Each row is a point on a tangle of strands that fork and nearly touch. The rows are in no order.
Two points are linked if the straight distance between their rows is under 118. Some points are linked to none.
q_415: [ -4   1 -52   7  31  22   3 -11  13  -8  18  40  14   8  -9 -11  -6  32
 -10 -11  -1  16  16 -49 -55   3 -17  38 -13  18]
q_352: [-24 -64 -17   4  20   2 -27  -3  45  -4  21  55   7  41 -25 -36 -43  24
 -22  11 -19 -19  10 -41 -53 -16   3  16  -6  57]
q_775: [-20   8  -4   8  11 -38  -5 -36 -11  44 -15   4 -27 -26  11  -8 -24 -30
  -5  34  12  37 -19 -26   0 -19 -44  -6  19  38]
q_293: [ 41  76 -17  24  -2 -48  15 -26 -46  -8 -24 -15 -13 -41  -6   9  57 -35
  69 -14  21  10  -2  23  25   6  20   2  20 -46]
q_190: [  7  20  33   3   8  13  -5 -21 -45  23  13 -60 -17  -4 -15  21   5  -2
 -17 -34   1  45  -7  53  -6 -27 -22  22  20 -27]
q_498: [ 18 -31 -26  -5  24  47 -31   1   0 -30 -30 -34  -6  14  -2  -7  13   0
 -29   3   0  30  -9   1  37  13  65 -11 -40 -24]
q_60: [ 30  51   5 -26 -27  -3   8 -17 -72 -12  13  -6  29 -49   6   9  17  -5
  45  -2  -2  -7  28  25   5  -9 -11  -2  -4 -32]
q_351: [ -1  13  -8  12 -11 -29  14 -18  29  18  10  24   6  -8 -47  14  13 -19
  27  10  28  39  -1  17 -18 -35 -27  36  10  28]
q_876: [-12   3   1 -25 -24  -3  16 -23  24   5  34  25  17   6 -26  14  20 -24
   7  16   4   1 -13  13 -18 -43 -42  33  -7  29]
q_858: [ -7 -14  19  20 -53 -24  19  38  37  11  21  12  37 -15  -5  33 -48  43
  12  -1 -26 -12  36  39  -4  27  37  11  -7   9]
q_790: [  1 -15  -8  12 -39   4  25  14  61 -11   3  -2  20   7 -36  21  16  41
  -2  21  -6  18   5  59  35  14  34  20 -30 -26]
q_919: [-20  35  -2  -9  -2 -39  28  14  26  25  -8 -17  -1 -38 -14  32   9   0
  23  -1 -16 -15  20  36  23  27   2 -15  41 -35]
q_453: [-25 -25   6 -35 -14  10  -2  10  36  20  17 -14  -1   4  -1  21 -25  18
 -30  39 -43 -27   1  15  20  12 -18 -12   8 -10]
q_23: [-23  37  52  -3 -20 -55  24 -22 -19  38   1 -24 -12 -44  27  47  -8 -29
  27   3  -1   6  -4  32 -11  13 -39 -11  10   7]
q_487: [-31   8  26  10 -12 -63  13   1  13  31   8  10   0 -36  39  30 -25 -28
  28  23  -8  -3  -9  -9 -17  20 -22   4 -25  42]
q_742: [  4 -62  -7 -38   4  44 -32 -20  18 -17  -6 -18 -57  22  19 -18 -15  10
 -29  26  32  -9 -47 -48   5   5  -6 -37 -32 -12]
q_500: [-21  25  20  -7  17 -19  12 -25 -27  50  -5 -38 -35 -14  23  -6   6 -24
 -19   6  20   9 -27 -25  11 -13 -88  -6  22  -5]
q_999: [ 20  29  37  23 -51 -63  25  20  39   9  -3   0   0  -8 -23  32  21 -10
  50  15  21 -10   5  65  17  -5  34  -1   6  18]
q_271: [  9 -26  47 -27 -38  20  -1  57  24  -4  34  -5 -12  19  42   3 -46  42
 -33  -2  11 -42 -14 -26  -6   7 -36 -15   2   8]
q_973: [ 17   7 -35  11  15  -5   0  11 -12  -7 -32 -31  -4 -24   5  15  22  -7
  11   1 -11  25   5  12  35  42  56 -13 -20 -19]
q_339: [ 20   3  -4  17  20  40  -1  23 -17   0  -4 -21  12  50  -6 -29   3  36
 -11 -54  18  -6  -3  -6 -12 -14   3   3  47   2]
q_845: [  9  30 -45  18  72  14 -41  -5 -54 -19 -38  -7   5 -37 -24   3  17 -48
 -54 -13 -34  67  27   2  24  15  40   6  11 -23]
q_947: [ -4 -13 -18   5  -9  -9  -3  43  13  -1  -1  37   0 -14  56  -4 -42  19
   8  -8   9 -25   6 -63 -39  48   8  -8 -16  36]
q_728: [ -1  13 -64  33  60  19 -17  -3 -50  10 -24  -4   5 -20  -4 -12  -4  -1
 -31 -29 -23  42  26 -19 -11  17  29   6  26 -10]
q_777: [  5 -40  23 -36 -47  41  -2  50  58 -25  33  26 -17  31  15   0 -24  60
 -43  10  -1 -47 -26 -23   3  17 -29   5 -12 -26]
q_442: [ 15 -37  32 -55 -38  63  -2  28  35 -44  25  13 -14  37  16 -22  13  18
  -9  -3  23 -78 -43 -29  19   8 -16 -13 -40 -30]
q_301: [-18 -40  -7   0  15  70 -14   2  33 -47 -18   8  13  55 -10  -7  15   7
 -35  -6 -19  -2 -22   3   6  14  57  -7 -58 -15]
q_25: [  6  33  -3   9  23   0  -3  11 -45   7 -35   2  10  11  39 -39  -3 -24
  17 -14   6 -28 -15 -34  21   2   4 -35  34  -1]
q_902: [ 13  15 -15  28  26  -9 -23 -35 -43  24 -30   1 -34  11  11 -43 -12 -23
  -9  18  36  40 -41 -41  13 -23 -38 -11  33  26]
q_758: [ 37  17  12 -18 -24 -41   8   3 -21  11  -9 -38 -34 -47  48   5   3   7
  22  46  33 -10  -6 -25  45  17 -35 -31 -20  -1]
q_948: [-13 -10  -5  61  21 -50  -3 -29   9   4  -5  33  37 -17 -82   5   1 -22
   9 -12  -6  71  74  69 -35 -28  59  19  14  18]
q_905: [ -5 -20  17  11 -27  17   8  37  18  -6  20   3  31  20  19  12 -22  26
   1  -7  -6 -17  -4   8 -22   2  29  10 -23  31]
q_28: [ -9 -32  -7  12  46  49 -28   1   2  -8 -10 -11   2  58 -26 -27 -16  16
 -51 -14 -18  12  -1  -7 -14 -21  17  -3  28  16]
q_277: [-35 -39 -17  13  12 -17 -25 -12  27  28  23  23  22  11 -22   1 -43   8
 -20  14 -39  13  30 -13 -41 -12   9  23  -1  39]
q_691: [ 14  29 -17   8  37  35   5  29 -50  -1 -20 -17  14  15  11 -31   6  13
   0 -43  -1 -30  10 -27   0   7   7 -15  43 -22]
q_372: [-25  20   1  -7   1   4  47  33  40   8  -4   0   5   5   1  12  22   9
  13 -23  -8 -37   3   9  22  33   0  -3  27 -43]
q_766: [-10  11  10  47  -1 -63  13 -17  19  -2 -18   7  17 -20 -58  40  15  -4
  33 -24  -8  51  49  95 -22   1  60  -2  21 -22]
q_645: [-18  26  20  41 -17 -45  34  -2  38  -6  -9   6  29   5 -44  22  38 -15
  38 -14   1  20  20  85   4  -8  53   5  19 -12]
q_178: [ 28  -9   6 -44 -15  42   9  12  12 -20  13  -9   2  19   7 -16  36  -4
  15  10  19 -46 -20 -13  46  -4 -13  -4 -30 -27]
q_192: [-24  -7  14  -8  52  44 -19 -27 -44   5  -5 -24 -21  47  19 -19   3 -26
 -44 -24  -4   7 -44 -23 -15 -15 -38  18 -10  11]
q_447: [ 27  10   9 -35   6  42  -7  -4 -44 -18  19  14  10  27  21 -46  21 -24
  11 -11  22 -52 -26 -47  16 -25 -41   8 -19 -16]
q_78: [  6  28  37 -41 -38 -13  38  -2  15   9  36   2   0 -22 -17  22  36 -24
  26  12  17 -24  -9  33  17 -31 -58  19   5 -10]
q_592: [-12 -15 -17  63  32   2  15  18  18 -20 -23  36  54  37 -22 -31  -3  15
  -4 -28  -8   0  40  10 -12  -1  63  -4   8  19]
q_208: [ 33  18 -24  -7  -2 -31   7   6  -4   4 -31 -39 -34 -38  34   9  23   5
  33  40  12   3 -12  -1  55  40  17 -21 -25 -10]
q_835: [ 10  19 -38  -1 -16 -24  20  51  13  -2   7  50  19 -50  20   4 -22  18
  26   0  12 -26  39 -40 -17  43  -2  -4   3  18]
q_112: [ -4 -80 -13   0  22  55 -41 -13  40 -23  -8   1 -20  61 -40 -33 -18  23
 -66   9 -13  14   4  -6   4 -28  16 -16   8  19]
q_50: [ 11  66 -51   9  48   3   2 -35 -76 -14 -24 -24  -3 -43 -15   4  64 -39
   7 -44 -18  35  11  24  26  21  23  19  20 -77]
q_910: [ 12  11 -35  19  18   6 -12 -15 -33 -11   1  -2  33 -23 -28   2  -6   8
  -9  -6 -12  52  37  10 -12 -22  36  19   4  -2]
q_31: [ -7 -38  10 -37   3  17 -27 -18 -10   7  -3 -16 -33  19  51 -18 -17  -8
 -26  28   3 -31 -43 -58   9 -11 -40 -47 -22   8]
q_726: [ 23  22  -5  -8  -9  10  -5  -8 -55  -9  16 -11  41 -17  -7   0   8   2
   4   5 -13   8  27   8  -1 -38  12  -7   0  -8]
q_231: [ 15 -10  15  19 -55   0  21   2  35   3  19 -16   9   6 -48  32  10  35
   1   0   3  46  -2  77  11 -17  15  39  -4 -25]
q_317: [-34 -36  41  -7  15  26 -19 -18 -12   8  14 -27 -33  46  50 -10 -21  -7
 -45  -9  -3 -13 -50 -37 -27  -2 -50 -17 -23  22]
q_315: [ -2 -86  -6 -17 -23  38 -36  10  59 -13  18   2 -23  51 -16 -17 -31  31
 -53  18 -13  -9  -7  -9  -2 -18   9 -17  -3  15]
q_175: [ -6 -11 -24  46  19 -27 -10  17   6   8 -21  42  28  11  -1 -28 -30  -2
  22  -1  -3  -3  26 -21 -22   1  55   0  15  56]
q_131: [  7  14  26   0 -34  -2  13 -17  -1  21  22 -24   2 -17 -36  46   3  15
   3 -17   0  51   1  76 -20 -26  -8  28  11 -17]
q_493: [ 26  55 -16 -18 -34 -30  52  25  -6 -17  -1  15   4 -62  10  32  45  16
  60  -8   6 -27  36  22  25  53   0  17  -8 -39]
q_778: [ 19  15  32 -38 -37  16  18  11   7   3  29 -21  -2  -2   6   3  29 -11
  12   4  20 -39 -21  14  43  -4 -45  11 -17 -37]
q_615: [-22 -54  35 -15 -12  12 -25  32  36  -7  15  12 -44  39  44 -16 -65  34
 -40  -9  12 -44 -27 -55 -53   8 -30 -29  -1  38]
q_212: [ 15  56   1 -19  -9  -6  11 -36 -80  10   1 -24  -7 -54  48  12  22 -23
  38  -2   6   0 -12 -11  17  13 -31   7 -29 -25]
q_187: [ 11   6  10 -28   6  41  -8   3 -19 -21  17  37   7  37  23 -33   5  -4
  -2 -11  17 -43 -20 -57 -23 -32 -44   6  -6  34]
q_236: [ -7 -33  10  -2 -19  45   8  24  25 -28   6  18  38  50   3  -4   6  18
  -9  -6 -23 -34 -11   4  -3  -5  39  -2 -36  -1]
q_591: [ 33  60   6 -17 -16 -40  38   2 -11 -11  -8 -18  -5 -43   4  16  56  -8
  71   4  20 -34  11  29  49  32   2   8   7 -42]
q_305: [-19 -22 -19  11   5  -4  19  19  74   1 -13  18  14  14 -31  -2  12  20
   6   6  -3  -4   9  18  21  19  33  -6   2  -6]
q_909: [ 23  63 -24  27  21 -28  15 -35 -39 -19 -25  -9  -2 -34 -33  16  63 -28
  36 -37  17  44  10  36   9  -1  30  21  29 -61]
q_750: [ -9 -92  24 -28 -26  26 -42   2  45 -29  20  14 -46  58  10 -26 -52  24
 -44  14  -2 -38 -23 -39 -43 -22 -15 -30  -8  40]
q_718: [ 12 -56 -23 -43  14  56 -43 -16  -1 -28   1 -30 -38  16  -5  -4   9  -1
 -50  31  -1  10 -29 -19  22  -6  12 -12 -50 -28]
q_189: [ 19  31 -29   1 -34 -23  35  23  25  -9  10  25  20 -41 -12  21  18  24
  41  12  15   0  37   9   2  21  13  12 -14  -4]
q_394: [ 16  23 -16  17  23  -5 -19 -21 -61  14 -55  -3 -33  -5  44 -47   0 -28
   4  11  35   5 -40 -61  38   8 -22 -32  21   0]
q_743: [-25  11  13  35  13 -26   3  -1 -16  20 -12  19  28   4  21   4 -29 -28
  19  -3 -17   4  -2  -8 -31  -2  12   6   6  62]
q_618: [-14 -47  -1   3  10  -4 -28  19   8   0  -7  23 -19   8  51 -26 -72  22
  -7   3  17 -33 -10 -74 -54  31  -4 -30 -13  36]
q_705: [-12  57  34  -1  -8 -62  22  -8 -19  37  -7 -14 -17 -44  17  27  -4 -24
  29 -18  -5   0  12  23  -7  14 -29 -23  67 -17]
q_262: [-23  13  15   5  38  33  -5 -19 -27  13   3 -44 -10  35 -22   5  19 -18
 -31 -32  -7  34 -29  17 -12 -17 -24  39  11 -10]
q_467: [-11  38 -19   8  37 -19  -6 -34 -27 -21 -19  14  26 -59 -46  34  35 -43
  -2  -3 -48  48  58  62  11   4  49  -5  16 -43]
q_932: [  3 -30  -4 -14   3  31 -12   8  34 -23  24  53   9  47  -9 -38 -13  15
 -16   9  -3 -37   3 -55 -36 -34 -24  -8   3  46]
q_148: [-25 -34   4   0  -9 -33 -19   9  18  38  26   2  11 -23   0  11 -58  11
 -11  42 -34  -6  33   2 -15  -6   1  -3   5  25]
q_281: [ 19  25  29 -23 -20 -12  10  -7 -61   1  11 -29  -9 -38  68   2  12  -9
  25  23  16 -29  -6 -33  34   9 -53  -8 -43 -10]
q_959: [-36 -40  11  -2   9 -11 -23 -15  45  28   1 -23 -26  24 -12  11 -14 -28
 -41  19 -19  26 -31  14   1 -12 -17  12   0  35]
q_323: [-15  20  -5  46  16 -34  -1 -44 -16   9 -10  46  26  -9 -54   3  -6 -31
  29   3   0  58  22  30 -43 -37  14  35  14  50]

A fork is a point with three links, a tip a point with one. Leave the first point through the second and follow the links. Name the first fork or tip that comes.
q_766 / q_948 -> q_178
q_835 / q_189 -> q_50
q_131 / q_190 -> q_498
q_758 / q_281 -> q_845
q_231 / q_790 -> q_592

Follow the links from the first point to the second, and from the first to the third. Name the last point that the two ways share.
q_78 / q_615 / q_352 -> q_178
q_932 / q_351 / q_615 -> q_178
q_192 / q_910 / q_905 -> q_498
q_394 / q_78 / q_835 -> q_615
q_447 / q_293 / q_500 -> q_615
q_726 / q_905 / q_305 -> q_498

A fork is a point with three links. Follow the links from the first point to the second and name the forks in between, in order.
q_317 / q_845 -> q_498
q_447 / q_645 -> q_178
q_766 / q_947 -> q_178 q_615
q_591 / q_78 -> q_615 q_178
q_112 / q_178 -> q_615

Name the points in between on the shortest way along the links from the first point to the second, in order.
q_790 / q_487 -> q_305 q_372 q_919 q_705 q_23
q_845 / q_281 -> q_728 q_910 q_726 q_60 q_212
q_281 / q_192 -> q_758 q_208 q_973 q_498 q_718 q_742 q_31 q_317
q_447 / q_112 -> q_178 q_442 q_777 q_271 q_615 q_750 q_315
